Points on a hilly landscape, in no order, each with its height.
A ball rolls from a point to the lowest of its 3 nearest points, and stops where none of them is lower. Distance is the straight distance between rows; heights are no part of it.
namab h=61.9: [178 123 109  96  79 144 131 112 104 180  96 134 145 113 192 126]
bokir h=24.2: [120 164 146 161 145 102 154 150 175 105 104 111 123  73 105 167]
Leru h=57.8: [115 110 105  99 110 126  62 144  57 139 153 166 133 142 110 111]
Baz h=56.6: [117  99 108 103 138 152 171 151 164  93 137 126 107 106 131 132]
Fiz h=21.6: [105 151 147 153 153 152 173 161 164  67 121 122 118 104 131 139]
Falo h=43.3: [157 138 116 121 124  97 140 155 137 130 104 103 125  70 116 131]
gike h=32.9: [171 166 122 118  92 158  84 142  51 112 131 165 155  89 157 118]
Rebo h=49.5: [153 118 143 109 152 172 139  47 151  80 183 138 164 215  80 101]
feg h=19.0: [163 182  52 178 105  44 108 168 158 172 117 136 158  87 106 151]
pobon h=43.8: [128 119 157 118 126 115 100 105  88 146 135 106 124 144 139 105]
nas h=39.4: [111  95 130 111 140 210 172  99 191 103 181 135 141 190 128 114]
Vusaz h=36.3: [103  94  90  98 150 173 158 124 128  87 152 129 113 162  95 125]
tudit h=60.4: [149 133 106 107  65 127 113 115  99 214 116 137 135 155 174 111]
sisu h=18.6: [166 119  88  87 140 160 138 118 115  89 147 150 141 111 130 149]
sopa h=25.5: [152 132 117 157 120  50 114 129 144 212  85 116 126 167 129 132]
Movut h=40.0: [159 128 138 153 128 105 152 120 184 154  67 103 139 114 182 152]
Bif h=45.5: [ 66 106  96 107 147 148 172 142 157 106 160 131 102 155 103 133]
Zovu h=55.7: [ 57 121 142 160 123 127 191 170 187 128 127 139 150 157  54 173]
muge h=39.2: [125 128 170 140 143 123 101 100 100 132 140  97 113 141 140 105]
guke h=32.5: [117 115 107 146 131  92 155 155 168 137  93 129 107  92  82 166]
Vef h=6.7: [134 187 130 157 111  63  86 130 102 157 106 118 138  87 144 104]
Voveg h=31.9: [ 97 126 185 177 138 119 132 116 180 159 102 107 112 157 108 154]
sezom h=48.0: [ 96  77 102  94 146 141 125 130 109  99 154 130 112 149 116 141]
posu h=13.2: [162 198 112 170 117  55  90 154 111 142  96 124 131  72 126 116]
guge h=22.3: [123  84 164 130 139 131 132 117 164 164 114 105 118 148 148 136]
pover h=29.7: [134 147 138 143 103  90  80 125  71 181 124 135 136 135 156  96]
Pefug h=17.5: [185 157  84 141  82  66 122 140 159 196  84 120 134 133 167 131]
Pofet h=34.2: [152 136 140 118 146 150 130 131 107  76 139 119 131  76 149 120]
fota h=47.2: [130 159 142 137 145 118 121 142 113  97 113 116 124  73 150 128]
Zavik h=30.5: [110 139  93 107 156 201 183 120 174  62 163 135 144 135 119 135]
Tudo h=67.0: [124  97 104 100 134 134  79 112  55  97 154 151 128 156  80 129]
mamu h=4.1: [142  84  83  70  94 156 100 145  80 134 122 146 138 106 136 144]
pape h=23.2: [130 152 173 161 135  84  92 118  94 156 100 117 132 124 151 111]
mabit h=35.8: [130 118  86 140 132  85 120 169 156 154 102 129 117  85  83 156]
bimon h=16.3: [114 167 176 137 154 157 148 115 133  74 151 123 114 130 137 107]
vop h=19.1: [150 172 119 135  92 108  84 144  87 149 109 144 134  78 167 109]
tigi h=26.6: [146 115  78  94 155 165 170 110 142  51 159 146 141 136 119 146]
limum h=56.2: [ 60 108 124 111 151 113 142 133 122 126 145 120  90 160  95 118]
Vonun h=25.6: [106 162 192 180 152  90 122 137 143 116 117  98 120 123 112 128]
Ruter h=49.2: [159  93 144 103 106 149 113  87  62 145 151 153 157 162 136  99]
rire h=40.3: [ 72 122 177 162 137 179 165 132 198 125 139 123 119 199 129 114]
Mifi h=50.1: [ 88 131 104 115 154 150 140 125  91  90 180 131 121 181  85 118]
bof h=16.1: [160 115 112  88 129 157 118 145  89 111 121 139 121  71 145 127]
Fevuf h=8.6: [127 100 159 140 132  88 130 121 144 185 103 111 114 152 141 131]
Pafuv h=28.5: [192 156 120 151 108  73 161 133 175 165  61 110 141 103 165 146]
Vize h=55.5: [148 116 126 115  42 147  88 119  50 190 140 168 159 164 131 111]
mol h=26.4: [119 120  70  91  83 120  85 156 106 181 120 162 130  85 142 144]
Lireg h=35.7: [105 104 109 103 123  95  87 152 124 168 130 132 107 104 106 139]
Bir h=8.7: [114 177 189 205 139  88 124 142 155 123  85 111 125  94  96 139]
vak h=51.4: [122 120 161 157 146 145 171 142 221 131  96 101 115 125 152 155]
menam h=32.0: [ 92  85 161 122 145 163 149  95 157 128 146 102 110 173 140 119]
Zun h=46.0: [106  89 106  92 134 127 110 140 104 131 149 142 110 134 120 129]
gakon h=43.7: [135  85 162 108 133 165 132  69 120 105 184 137 137 176 123 118]
masal h=28.4: [174 149 117 118 144 179 147  92 102  53 151 152 146 110 140 115]
fes h=38.7: [119 110 172 128 154 155 111 105  98 113 153 116 121 156 127 105]
Dibo h=9.2: [100 169 169 142 162 186 150 115 150  49 153 120 125 130 144 108]

Call two points neighbours if one is among the 3 nearest of the other. Go from one point of each pair to the other, from neighbour to neighbour, staying as low as possible. Name the highest point that can't be avoided.
Fevuf and mamu: mol
Pefug and Vef: feg
Bir and Dibo: bokir
Fevuf and Vef: sopa

For each start below, name the point where the ball stops.
rire: Fevuf
vak: Fevuf
limum: Vusaz
mabit: Bir
feg: Vef
tudit: Vef
sisu: mamu
Falo: Bir
nas: mamu
Lireg: mamu
gakon: Fevuf
Pofet: mamu
